Points on a hilly landscape, in no order, each with its height.
From any point a climber steps to the highest of the 2 points nearest to it. It stops when none of these is higher. Distance is the straight distance between rows; heights are no part of it.
Bafal (h 2.86): [130 155 127 151 107 135 111 126 121 134 147 191 168  87 199 106 117 109
 147 120 155 133 147 136 105 128  76  95  87  90 120 122 184 161 197 141
 125  94 110 107 112  79 129  86 136 117 101 133 134  92 122]
tabam (h 6.92): [145 178 147  85 158 192  70 103 161 171 129 125 100 138 102 157 125 112
 137  68 105 132 141 158 116 155 157 163 181 120 102 114  91 107 151 120
 136 167  89 103  67 105 120 131 115 135 157 104  89 109 129]
Rafar (h 2.34): [182 133 112 121 149 101 151 134 110 130 121 154 143 185 161  91 149 154
 125  68 126 132 120 112  73 147 174 134  87 133 116 130 161 131 183 119
  94  91 124 114 131  88 139  88 120 103 119  85  56 139 105]
gusu (h 4.67): [142  50 127 156 146  96 248 114 127 110 110 131  90 124 130 112 136 140
 100 207 187 127 156 109 175 105  97 140 132 164 132 158  86 165 151 159
 180 117  95 155 122 117 134 150 132 153 115 143 172 151  92]
mevis (h 5.99): [ 75 184 141  96 127 194  44 105 145 148 144 128 102 100  87 161 154 120
 130  82  90 119 159 194 160 166 128 182 190 116 114  83 102  95 121 120
 135 163 108 109  87 134 118 154 131 149 138 149 153  90 140]
Vugem (h 4.22): [187 132 144 143  39 171 130 156 108 148  73 141 192 143 163  97 160  99
 114 102 121 123  55 119  72 128 131  91  25 120 112 139 141 108 132  71
 122 111  93  58 146 166 117  80 127 138  85  93 120 165 176]
leni (h 2.10): [ 75 149 113 161  82 185 112 157 140 164 141 214 158  43 144  96 123 117
 131 119 107 141 148 134 148 128  75 114 100  91 107  99 146 127 156 149
 121 137  47  54  95  72  95  89 167 126 107  94 107 107 148]
nide (h 2.48): [125  91 130 110 106  79 130 105 119 116 135  84 106 150 132 156 149 139
 104 196 147  92 148 138 162  93 119 135 171 153 154 158 139 142 107 113
 152  89 156 173 120 185 137 203  86 164 115 179 191  69 129]
las (h 6.16): [ 96  86 155 135 100 152 210 143 122 161 138 114  76 119 113 206 155 147
  72 200 116 123 124 134 180 115  99 155 165 159 121 140  83 148  96 132
 181 128 127 129 122 165 123 134 148 123 132 197 200 122 131]
Tabi (h 3.82): [154  97 114 101 120 128 181 170  90 144 113  83 116 179  83 135 173 147
  71 105 145 142  78 147  94 106 200 139 111 157 123 159  67 114  99  87
 125  74 127 123 173 161 150 114 150 138 161 105 181 232 134]
tud (h 5.91): [166 123 119 107 190 144  94  81 152 142 138 150  98 150 120 110 112 116
 131  96 134 133 150 141 123 147 156 136 177 137 118 138  96 144 172 130
 134 139 105 117  87  89 122 143 116 134 148 105  69 123  92]
rokop (h 5.09): [140  88 125 129 143 176 200 127 124 161  91 144 148 108 103 115 141 111
 142 154 150 138 130 165 136  99  90 115  87 114  97 116  92 123 123 105
 157 141  79  73 108  98 121 133 153 196 122 123 137 198 140]
Podi (h 3.27): [157 106 127 137 137  73 166 155  88 112 131  74 109 172 104 133 111 164
  96 147 133 117 123 109 135 114 190 156 188 123 156 175  76 129 139  92
 118  82 150 200 172 138 156 148 138 123 160 115 132 155 105]
podo (h 5.12): [135 153 132  75 151 136 109  87 164 147 139  96 102 126  76 155 117  90
 124  77 158 106 116 116 103 109 120 150 195 140 127 138  79 167 143 134
 162 165 104 163  99 122 139  99 132 132 173 162 140 153 113]
riv (h 4.01): [165 143 102  69 145 156 174 154 110 152 120  78 108 154  67 135 135 143
  96  92 159 147  94 127  70 107 178 155 120 147  87 137  79 107 120 103
 110 101  99 109 125  93 141 103 162 131 163  92 123 214 127]
kedog (h 1.64): [163  92 121 124 146  36 125 138  89  90 117  90 152 197 135  84 165 178
 132 116 111 102 103 132 111 123 186 126 108 127 168 168 155 120 131 118
  95  76 152 178 199 183 151 193  68 113 133 113 135 124 134]
damu (h 3.31): [100 120 122 139 204 108 184 116 136 149 126 121  93 124  81 151  97 109
 143 113 112 161 148 114 167 141 147 147 199 159  83 128  87 130 110 116
 134 197 102  84 123 120 120 100 178 118 134 124  63 185 117]
Bef (h 4.09): [138 163 120 127 164 111  72 104 132 104 148 133 126 142 141 124  71 117
 157 106 133 117 152 107  92 135 154 121 155 110 156 148 135 189 162 118
 111 117 187 170 117 112 121  97 107  98 140 130  87 104  96]
kina (h 2.61): [136 141 102 107 164 139 120 107 137 124 163 136 137  88 117 127  87 127
 157 113 196 143 123 124 107 135 122  91  97 124 110 137 142 129 168 154
 116 142  77  87 103  49 140  82 140  46 143 106  80 122 115]
mige (h 0.96): [121 125 125 110 162  55  80  91 118  69 142 109 121 154  80 157 108 120
 173 141 126 115 143 108 138 136 153 106 155 131 161 158 122 145  52 120
 134 163 192 180 126 190 169 155  78 115 133 142 135  97 134]
raro (h 6.33): [120  98 147 201 110 140 167 158 118 155 136 170 112 109 181 124 148 157
  69 178  94 177 132 140 180 113 109 120 131 147 103 115  98 105 145 163
 129 106  87  94 134 142  99 184 168 163  81 154 169  89 126]
lurok (h 5.32): [123  80 128 178 112 116 194 130 125 111 135 127 107 135 168 146 142 171
  73 193 132 118 166 139 167  91 133 131 153 160 141 146 101 162 160 115
 132  54 164 136 118 166  97 149 154 147  93 177 148  96 107]
Zube (h 3.21): [152 110 116 157 134 146 120 121 139 128 140 160 162 102 163  75 123 107
 151  75 161 130 113 139  87 117 101  81  81  94 138 123 156 159 174 151
 126 138  96 104 157  96 150 110 139 131 130 132 132 150 127]
Zot (h 1.91): [ 76 125 127 188 136 155 124 144 142 120 159 202 132  49 145  85 123 117
 163 125 124 159 153 144 170 142  68 128 121 105 120  99 169 122 141 176
 131 167 103  84 135  81 116 120 169 142 120 116 126 126 133]
Sogo (h 4.69): [140 156  99  95 146 124 103 124 155 135 153 109 117 132 111 129  89  93
 129  71 177 114  93  89  74 112 137 119 141 124 159 142 121 190 158 132
 124 133 147 166 148 121 124  84 142 109 154 131 140 168  97]
sasu (h 3.64): [194 121 148  80  99  96 138 150 116  98  81  90 167 181 121  94 162 120
 151 110 168 111  82 102  68 138 140 127  67 114 134 171 168  92 123 114
 113 118 134 157 163 153 169 118  95 134 123  76 134 179 152]
ral (h 1.85): [ 84 110 130 208 127 139  86 141 146  95 155 160  81  87 140 113 127 147
 116 179  56 138 185 144 198 138 121 156 180 147 144 115 123 135  93 157
 145 133 171 133 125 153 104 206 116 166 108 139 177  53 123]
nunu (h 4.33): [153  95 146 140 116 125 203 147  70 154  86 146 166 155 163 120 174 158
  84 169 109 174  97 153 135  99 164 116  72 140  73 134  82  74 120  94
 129  74  79  80 125 137 118 153 146 161  98 131 153 156 135]
sira (h 5.42): [136  68 169 164 117 104 164 126 111 129  97 137 145 132 163  88 115 103
 146 173 131 119 138 119 168 112 108 107 123 113 117 166 114 110 125 118
 172 138 111 120 144 107 165 140 132 129 125 134 130 138 117]
miki (h 1.46): [158  76 129 147 124  60 183 144  85  90 104  92 159 179 167 122 179 182
 109 168 112 110 127 146 153 113 181 136 136 139 142 160 151  93 113  90
 117  72 142 176 157 185 145 180 109 156  92 113 144 134 137]
kopi (h 4.83): [153 131 149 122  89 195 138 139 143 146  86 144 170  95 126 102 154  93
 138 137 141 112 124 142 116 109  62 120  98  90 108 106 131 108 147 112
 139 129  76 112  95 113 119 117 156 205 106 116 137 152 162]
reral (h 4.43): [134  31 169 154 120  89 242 130 107 117  90 100 113 144 114 130 143 136
 107 222 181 137 130 128 185  89 122 112 101 139 127 172  69 113 105 118
 188 114  97 147 159 178 156 167 118 137 127 152 196 148 141]
Mab (h 6.22): [164 122 109  99 185  87 114  63 117  98 131  81 102 144  82 157 144 133
 124 106 143 126 139 143 141 136 168 159 216 145 165 142 108 150 129 101
 129 146 139 183 119 170 144 166 118 170 122 146 135 143 102]
Libed (h 5.75): [ 78  97 129 179 106 144 163 141 126 146 143 172  90  73 174 132 117 131
  89 232 139 149 155 125 206 119  49 129 120 164 106 105 129 151 160 163
 154  99  92  97  96 127  64 151 152 134  72 164 153  72 124]
diga (h 5.39): [ 87 134 160 124 107 175  86 117 144 168 128 185 102 100 142 118 148 107
 120  99  79 134 148 148 158 141 113 161 166 119 105 116 112  90 123 150
 151 159 100  77  89 102 115 148 135 163 117 134 152  94 117]
fek (h 3.12): [159  83 135 102 155  69 203 105  74 100 105  88 101 175  96 155 150 153
 118 149 173 112 141 106 170  91 204 168 182 145 144 199  64 144 129  85
 147 103 134 178 117 165 169 126 143 134 134 140 153 182  85]
savad (h 2.56): [111 144 106 140  61 132 133 159 137 164 146 162 166  80 181 126 104 111
  82 109 142 135  85 101  65  92  94  81  92 122 109 124 159 154 166 136
 113  86  97 108 120  93 110  62 149 111  91 144 167 116 130]
vofuz (h 5.43): [162 103 147  91 153 162 145  91 126 165  94 111 137 129  89 114 128 105
 157 126 164 126 132 159 126 103 126 113  98 110  94 138  92  99 128 116
 160 158  72  69 104  92 155 143 114 145 169 131 115 148 140]
Sukud (h 4.93): [145  62 137 157 120 132 198 134 132 108 113 154 129 110 131 112 154 139
  73 206 165 131 126 139 137  88  99 112 105 146 133 158  83 147 172 131
 141  57 112 138 101 145  90 138 152 167  99 160 169 155 114]
Lona (h 5.48): [136 137  90 121 157 128 149  94 127 114 117 104 132 111 129 104 155 142
 112 132 184 125 162 160 123 110 102 130 117 127 136  87 156 138 177 154
  97  91 107 126 124 103 105 143 153 166 127 161 130 143 120]
Bapig (h 2.98): [158  69 154  91 145  88 154  78 111 119 109 125 110 169 112 125 147 114
 123 117 187 111 124 108 147  82 158 127 145 138 150 193  72 150 134 121
 175 132 114 150 112 144 179 138 122 140 150 158 172 170  88]
Kages (h 5.89): [151  85 104 142 185  83 182 104 100  81 144  86  96 164  91 136 178 181
 113 137 174 143 124 161 165 131 193 118 127 143 181 140 108 128 124 142
 105 119 146 159 195 193 153 203 118 133 131 143 175 145 110]
Bezu (h 6.00): [ 94 132 116 120  89 200 133 126 162 125 140 146 126  72  98 158 142 123
 115 110 124  95 131 137 114 116  71 144 147 139 115 108 101 161 142 133
 157 140 121 124  67  95 120  72 182 146 119 158 147 146 104]
botop (h 0.36): [158 136 165 126  60 172  98 127 158 128 112 174 170  96 144 110 125 108
 154 100 147 141 103 110  72 123  83  78  25  88 132 123 191 108 121 161
 129 155  93  89 112 112 152  89  80 116 116  88 117 100 173]
bebud (h 5.74): [137  81 139 164  95 111 231 164 139 124 151  97  84 148 133 186 150 180
  59 210 142 127 137 127 163  95 145 148 161 160 147 166  85 144 117 138
 144  72 154 162 160 197 114 173 136 126 114 149 196 107 128]
zole (h 2.26): [195 163 135 118 175 124  75 112 156  95 140 113 150 162 122 102 128 123
 195  33 153 127  80 107  53 148 150 102  60 101 150 131 173 158 163 157
  98 174 134 131 180 163 141 118  80  88 160 106  84 137 147]
fotuf (h 2.78): [ 94 146 116  94  98  99 107 127 132 154 130  91 111 141 109 172 136 128
  85 156  88  85 151 131 131 126 129 144 186 148 123 116 139 126  91 107
 131  99 156 175 103 162 123 154 104 146 140 173 146  94 145]
lur (h 0.83): [191 223 135 115  85 163  83 149 141 123 113  83 152 157  93 158 172 124
 153  40 100  88 107 138  67 178 157 142  66 117 115 108 169  90 143 129
 116 154 115 123 146 153 164  95  88 147 126  92 100  82 170]
Fedi (h 4.64): [136  79 114 162 122 117 183 165 117 143 122 151 134 132 149  87 125 142
  64 158 146 135 107 141 101  89 145  93  98 137 124 152  89 145 175 119
 111  40 111 116 159 119 102 123 149 124 131 132 140 173 111]
Mutot (h 4.27): [ 70 199  85 129 115 198  70 128 165 152 145 174 140  81 147 125 123 112
 149  77 124 123 168 149 120 145  90 141 125 105 136  54 165 160 161 141
 106 139 137 115  97 115  71  94 147 139 122 115  95 117 133]
banu (h 5.65): [ 77 141 110 113 184 150 119 109 132 192 167  99  79 117 130 170  82 128
  93 126 138 157 131 148 167 132 142 146 165 154 107  92  93 133 153 143
 135 149  91 108 123  78 113 130 150  78 153 164 135 114  93]
Bepi (h 5.40): [109 164 130 151 109 165  50 153 133 141 126 151 158 125 108 103 161 134
 143 107  52 117 132 155 146 162 131 113  96 102 136  86 145  83 104 140
 108 147 112  90 156 140 108 160 111 123 161 113  84  76 174]
gov (h 4.97): [107 152 126 143  50 150  97 177 149 124 141 111 176  79 113 129 113 114
 102 138 117 135  80 111  91 100  73  81  73 116 132 100 156 102  82 147
 111 127 118 145 153 141 122 106 139 132 123 138 182 124 187]
let (h 6.19): [112 135 142 148 111 150  68 128 123 130 150 156 145 121 158 128 153 145
 126 104  88 145 101 149 140 131 124  92  96 115 138 105 138  93 108 159
 119 133 142 103 161 136 131 163 120 110 126 156 151  59 130]
bek (h 3.85): [ 96 172 141 144  91 108 100 157 139 180 123 191 141 127 205 104  99 100
 134 111  58 145 138 106 122 165 106 146 146 113 118 100 187 124 121 140
 118 145 147 111 133  99 103 118 105 134 114  97 105 100 137]
zeme (h 1.54): [ 68 114 122 186 135 128  75 144 155  84 156 169 106  87 116 115 103 126
 146 193  85 143 161 127 166 131 101 110 116 130 149 106 140 139  53 174
 143 158 191 133 135 151 111 164 107 121 148 141 156  78 146]
Rebun (h 2.94): [119  68 157 101 101 128 152 121 126 129 135 117 112 129 105 154 138 114
 103 164 174 100  86 121 131  78 102 107 123 130 167 181  84 163 124 118
 171 108 144 155 141 159 140 129 126 127 150 184 208 145 114]
rakov (h 4.51): [174  90 148 143 101 139 176 147  97 148  66 165 195 159 175  79 160 108
 129 148 112 146  82 143 114 119 129  98  52 116 104 137 117  97 138  76
 133  97  83  78 128 143 111 122 126 155 102  86 102 196 155]
nof (h 5.71): [ 85 133 127 124 107 155 137 130 144 148 174 170 104  89 164 159 105 128
 101 131 132 129 132 126 130 126  90 143 166 143 109 126 104 152 165 141
 162 122 121 134  78  60 138  94 169 113 106 149 167  99  65]
miku (h 3.37): [153 135 135  96  92  91 121 141 119  81 113 115 157 153 129 118 112 115
 153 141 153 106 113  81  78 125 123 111  91 109 153 171 157 136  97 124
 116 104 191 175 137 147 155 103 109 114 129 111 136 152 136]
garab (h 3.59): [152 209 126 101 130 130  64 149 142  95 149  77 157 152  70 164  88 103
 172 102 100 128  86 106  77 179 154 107 119 127 137 128 136 112  80 111
  94 176 167 143 158 158 145  98 111  78 162  82  81 129 175]
bupeg (h 5.97): [125 170  74 102 155 161 161 103 128 151 142 109 128 102 122 136 127 134
 113  75 187 132 135 156  96 119 116 138 125 135 109  76 124 158 189 128
 106 121  98 101 111  70 125  87 182 151 116 146 135 159  94]
poti (h 5.10): [ 92 116 122 129  99 137 133 134 129 154 108 181 113 105 168 118 116 109
 119 217 122 112 164 111 167 142  63 139 127 133 108 115 160 143 139 121
 141  94 115 121  75  98  75 129 132 129 104 129  89 112 133]
zufud (h 4.07): [144 187 122 145 123 166  92 171 153 119 125 106 151 147  85 119 131 120
 182  65  65 122 114 124 107 182 147 139 140 128 115 103 149  94  96  97
  98 192 149  93 145 162 132 101 145 124 145  56  39 155 187]
Seru (h 2.76): [190 143 118 122 154 132 123 127 133 141 131 151 151 148 151  83 129 120
 173  57 174 115 104 129  50 139 140  97  44 105 135 141 183 165 204 143
 103 121  99  84 157 109 139  91  93  88 154  88  69 152 136]
miruv (h 4.52): [148 123 143 117  87 158 142 150 121 161  81 130 145 141 131 121 149 117
  88 184  85 103 136 136 135 128 114 147 145 116  96 128 104 101 131  79
 129  85  92 142  93 125 107 145 141 183 122 128 123 144 152]
tel (h 4.26): [139 140 120  88  91 164 156 164 110 168 105 100 116 163 122 154 139 134
  66 128 117 117 117 117  88 121 147 162 153 138 101 113 112 117 134  74
 113  74 131 148 107 112 129  93 169 150 127 128 128 162 127]
Famon (h 3.95): [169 129 123 100  65 171 127 132 125 131 100 117 161 124 144 115 145  97
 126  96 185 104  77 106  56 106 119 102  52 113 123 159 156 133 146  91
 127 104 129  96 140 135 145  61 134 130  85 124 163 160 139]
sor (h 2.79): [144 155 112 139 169 104  92 129 127 122 146 156 121 150 155 110 149 168
 150  76  55 160 117 116 121 177 147 161 146 132 130  78 194 104 108 144
  95 160 146 139 142 114 112 151 101 126 114  88  53 104 123]
dup (h 1.03): [197 191 133  84 161 122 104 127 119 133 124  73 136 179 105 141 158 149
 159  74 102 124  84 123  88 182 163 153  97 120 116  97 161  82 146 128
  89 142 105 123 152 122 125 124  84  98 140  91  52 105 151]
leve (h 1.99): [142  92 113 110 154  63 184 142  79 108 130 119 107 170  95  96 134 161
 127  76 202 154  81  93 100  96 209 131 103 134 142 198  72 137 155 135
  87  99 119 125 189 139 164 107 153  74 140  96 145 209  77]
nad (h 5.59): [177 137 108  86 166 118 117  93 140  89 105  82 141 155  79 139 157 108
 165  82 159 102 131 137 110 143 147 135 158 128 144 138 136 133 121  96
 116 151 142 159 111 166 142 127 122 174 120 108  99 177 138]
vano (h 3.55): [139 134 108 146 150 102 108 134 112  71 166 101 111 141 132 134  96 174
 124 141 131 128 140 111 120 119 165 137 163 118 173 146 117 161 143 128
  99  92 201 197 153 131 136 145 137 114 137 136 135 104  94]
guke (h 6.12): [111 124 113  99 143 143 176 134 118 162 172 115  83 120 131 164 104 159
  63 147 173 152 116 130 126 107 134 151 151 150 115 131  88 139 167 144
 128  91 103 132 119  60 135 118 168 101 137 147 175 128  72]
ded (h 4.41): [ 31 187 127 139 121 117  86 142 128 140 144 136 111  94 146 149  82 110
 164 123  63 122 161 129 159 149 121 172 187 110 131  90 160 131  88 122
 121 164 205 130 137 139  90 118 122 127 116 150 138  85 134]
giker (h 6.94): [101 141 119 161 104 140 133 146 110 168 136 152 144 109 185 121 149 150
  91 115 101 161 120 137 148 115 110 109 106 122 106  84 144  96 143 154
  97 113  92  90 156 111 105 141 165 134 102 161 137  87 134]
Sov (h 3.80): [ 60 218 117 133 164 137  40 140 173 120 158 130 111 100  95 148  83 107
 163  76  47 141 159 130 115 159 153 176 199 120 125  77 141 132  91 114
 100 191 175 158 122 148  87 118 113 131 139 104 101  95 146]
Bupes (h 5.61): [128 118 120 111 179  89 134  60 136 120 128  82  77 119  96 134 114 109
 127 136 164 121 160 118 168 120 115 164 204 163 128 132  91 165 144 147
 168 163  94 157 106 117 132 157 119 152 146 174 134 126  94]
varo (h 4.04): [ 80 158 160 122  95 124  91 138 141 126 135 150 154  87 164 128  79  95
 170 177 128 151 133 108 121 118  31 119  86  93 138  96 186 133  81 164
 141 150 164 160 119 118 108 112  95 135 116 131 171  96 168]
zif (h 5.23): [151 105 133 102 118 115 116 111 133 118  89 123 156 157 106 131 176 105
 143 127 112  91 140 149 139 143 131 114 131 125 138 137 160 100  84  90
 139 138 154 154 111 176 149 149  97 176 113 114 125 148 159]
tas (h 1.84): [150  78 142 128 120  44 160 151  86  87 110 134 146 191 167  67 134 167
 137 113 152 127  88  95 100 114 186 122  82 125 158 202 122 136 146 133
  99  71 149 145 198 155 152 136 107  64 139  91 124 177  98]
rugud (h 3.11): [132  90 137  94  90  93 146 156 118  94 127 109 129 164  99 151 152 135
 100 163 146 100  97 109 106  99 142 117 130 144 162 186 109 140  90 108
 131  71 189 185 144 190 146 130 121 134 129 133 195 160 126]
ranor (h 3.26): [137 185 129 113  95 107  92 147 115 143 125 125 142 162 168 140 121 149
 130 121  64 134 114 108 100 169 142 142 125 120 136  95 184 105  91 126
  92 121 176 154 142 128 119 138  90 120 123 104  99  86 147]
kesez (h 2.33): [130 174 119 134 119 186  92 128 151 157 141 159 148  86 140 117 113 131
 156  85 127 134 138 142 119 144 121 117  92 101 109 102 143 103 167 167
 116 154  64  75  97  54 130  97 127  84 149  85  75  91 140]
Lus (h 2.35): [114 126 124 121 140 136 108 126 114 113 147 110 132 100 137 123  88 144
 142 180 179 147 128 123 153 133  98  97  78 117 134 115 168 101 126 167
 111 116 114 126 144  80 128 129 127  57 151 129 111 113 135]
robu (h 1.21): [186 140 131  94 187  99 142 108  77 134 115  72 121 186 119 127 145 167
 132 108 114 142 113 133 115 146 188 163 143 125 107 130 117  85 150 104
 100 113 108 139 146  98 143 158 112 125 132 118  86 115 113]
Sapir (h 5.06): [ 46 172 122 129 171 118  94 108 137 153 181 118  82 109 168 173  63 124
 135 119 119 152 143 122 172 140 135 156 199 146 129 100 126 149 136 139
 134 164 164 147 133 114 103 123 134  81 120 165 134  70  83]
feveg (h 6.56): [131  78 159 161 106 156 213 126 108 146 128 129  79 117 154 169 164 161
  66 208 137 160 148 147 192  98 118 142 132 173  88 140  65 117 122 146
 171  99  86  79  97 144 132 170 158 145  93 177 200  97 120]
vube (h 3.22): [127 173 126 105 152 133  49 129 149  71 171  98 145 116  77 152  90 133
 162 131 133 140 111 110 104 145 140 100  98 117 146 130 129 108  82 159
 108 158 161 167 130 125 151 125 112  68 169 111 127  99 143]
zukeb (h 6.42): [125  89 128 163 176 104 186 120 106 120 125  97 102 142 118 151 141 142
 142 155 141 150 127 147 197 156 145 121 147 123 157 125 125 115  93 129
 134 173 150 137 198 171 147 173 141 130 118 145 149 150 125]
tuzi (h 5.80): [110  78 132 128 146 111 157 107 108 142  94 108 116 140 103 152 168 115
 132 166  96 103 160 170 202 152 130 146 176 142 128 127 136  97  77  84
 155 154 136 127 119 176 140 171 119 176 109 146 140 145 144]
fovu (h 2.83): [114 102 108 138 154 109 155 117 114 135 120 115  96 165 125 150 147 173
  65 101 100 144 163 138 141 123 185 147 181 168 122 100 116 121 126 104
 102 106 150 135 116 140 133 139 150 137 118 150  99 131 104]
zod (h 3.69): [118 178  90 149 151 172  63 121 145 108 161 137 156  94 147 107 132 133
 155  75 152 145 133 143 102 134 106 105  81 103 148  67 192 148 155 166
  92 145 136 131 154 119 109 112 136 109 148 134 114 126 141]
git (h 4.96): [117 100 114 155 167 129  96 104 140 122 149 190  96 127 157 104 106 118
 135 127 106 123 160 140 150 151 133 133 179 133 151 127 130 176 149 117
 142 133 175 136 102 107 108 142 123 142 121 118  98 116  80]
pid (h 5.47): [114 137 134 147 107 123  78 157 141  98 164 121 161 117 127 129 114 136
 110 153 115 129 105 139 105 106 106  81  93 113 161 120 132 127 104 159
 112 102 157 173 172 154 132 170 117 133 145 158 205  83 153]
Mepu (h 5.85): [150 101 141 117 133 143 136 130 113 124 127 104 137 134 101 136 118 121
 147 123 150 129  90 130 125 131 139  99 115 106 138 154  97 101 109 114
 139 150 125 119 159 115 169 122 146 103 151 129 132 164 121]
pituk (h 0.93): [125 131 157 137 114  71 106 121 127 130 103 150 141 161 155 113  78  96
 171 146  78 120 138  94 141 164 145 117 149 130 143 159 147 132  74 108
 136 169 187 120 130 139 142 119  78  87 146  98  71 132 134]
fon (h 4.57): [ 58 178 133 122  67 166  78 161 163 144 135 141 156  70 110 147 105 105
 141 130  86 122 126 116 129 133  75 123 111 106 123  87 156  98  73 159
 124 169 131 117 115 120 110  99 135 110 136 123 141 106 172]
Sipu (h 4.63): [ 96 183 118 170 103 164  66 179 157 117 138 177 149 110 119  92 125 120
 172  87  42 133 141 122 119 161 125 140 121 106 139  86 168 120  83 132
  97 172 173  91 148 145  98 113 136 136 153  70  73 134 173]
guzel (h 5.04): [102 113 112 109 180 119  99  87 146  99 148 109  74 106  83 149  84 111
 157 185 166 118 148 105 178 140  90 137 167 152 147 127 118 165 113 153
 153 163 140 161 104 119 101 144 111  97 150 146  96 118 111]
faru (h 2.16): [102  71 156 164 100 119 110 111 140 107 121 146  92 109 156 127 132 116
 118 210 107 114 165 130 190 106  76 136 160 161 129 141 123 152 106 140
 181 119 152 139  91 162 105 188  97 174  85 167 179  63 124]
Mogob (h 3.62): [ 94 116 163 119  86 136 134 126 141 116 142 119 153  73 145 141 109 110
 131 184 176 130 108 116 119  89  23 114  94 114 141 115 157 146 135 153
 150 124 124 179 116 113 111 110 127 151 103 176 199  97 141]
zabif (h 4.91): [ 89 155 106 111 129 144 112  94 145 132 116 133 122  89 139 131 139 113
 141 145 153 109 177 147 153 135  61 151 141 120 131  71 171 143 145 147
 122 128 128 139  90 112  82 132 130 158 113 159 112 117 136]
zolum (h 4.92): [168  94 161 174 115 124 130 151  94 122  94 149 176 161 179  73 134 129
 160 145  75 127 108 140 138 149 126 111  94  92 135 149 130 106 135  97
 134 118 128 119 166 124 136 139 120 125 129 105  96 146 138]
Mene (h 6.45): [144 171 104 103  96 220 115 124 144 142 135  96 140  87  94 152 129 122
 127  54 151 115 111 142  82 112 128 134 126 118  99 107 108 121 149 113
 131 150  88  86  86  82 148  61 177 133 123 125 129 149 126]
Gofa (h 3.20): [107 170 106 103 149 108  67  93 153 128 131 105 100 125  92 164 115 136
 115 100  76 118 178 128 113 153 157 166 216 146 118 104 141 129  99 114
 110 144 155 175  74 139 113 145  97 140 122 130  87  87 133]
Badov (h 2.13): [140 102  93 112 172  55 193 119 107 119 122 143 131 172 143  94 150 151
 104  66 180 140 137 114  95 109 193 119 115 166 112 151 128 153 171 121
  97  92 120 114 134 108 158  88 152 112 112 110 107 179  78]
bazu (h 1.34): [174  82 124 131 171  65 182 111  63  89  85  82 139 183 131  99 164 183
 134 150 132 127 146 143 152 127 200 148 114 139 114 153 108  81 130 105
 118  86 115 133 146 125 155 167 115 123 125 107  94 150 115]
molab (h 1.24): [105 104 143 152 105  73  96 131 136 102 120 138 136 146 138 115  98 120
 138 172  85 113 156 103 142 117 129  88 122 141 137 154 128 122  46 144
 149 133 184 136 133 162 154 156  86 100 149 138 136  88 150]
reg (h 4.94): [129 109 148 120 143 100 159 108 143 149 106 151 136 126 136 103  93  64
 190 130 155 102 141 100 143 134 101 126 160 110 114 164 133 151 145 109
 177 185 116 118 109  96 154  93 130 123 136 116  86 158 111]
paka (h 3.08): [107  96 107 147 183 115 179  90 107 134 111 130  83 128 116 141 135 144
 120 144 131 146 186 148 189 144 151 138 164 167  99 111 106 127 122 125
 130 142 122  79 101 111 127 134 160 129 113 149  85 144  95]
tomug (h 4.46): [ 80 133 143 125 107 118 132 144 151 189 118 159 129 112 160 123  88  65
 152 133 102 106 119 104 137 138  73 137 163 116 126 124 153 156 114 120
 160 176 146 117 135 111 105  97 126 132 134 136 126 149 126]
mun (h 3.63): [101 131 138 149 163 135 104 142 153 124 129 135 119 132  76 135 117 110
 159  82  63 140 127 124 152 165 168 132 183 145 112 129 108  98  77 107
 114 197 153  79 135 153 126 112 158 103 155 101  57 162 144]
Mukat (h 2.89): [122 183 112  90 164 146  67  99 177  94 179 112 142  87 105 150  73 113
 167  91 185 150 114  99  88 128 131 103 100 124 133 128 142 140 139 182
 115 160 124 141 101  96 128  80 117  47 151 119 110 110 123]
Gefo (h 0.59): [176 209 169 131  63 183  70 152 163 125 103 155 159 117 125 148 136 121
 158  84  96 109 127 119  75 160 131 114  39  89 133 113 169 103 134 175
 125 155 115 102 113 123 139  99  55 120 147  74  90  65 167]

For each start below, name the point where the climber stops.
kesez: giker
molab: guke
paka: giker

Call two points neighbours if one is among the 2 nearest of the other. Go from one point of each pair to the other, from neighbour to neighbour, staying as high as possible. Name the lowest point that can't be avoided.
giker, guke: zabif
Mene, guke: nof
feveg, giker: raro
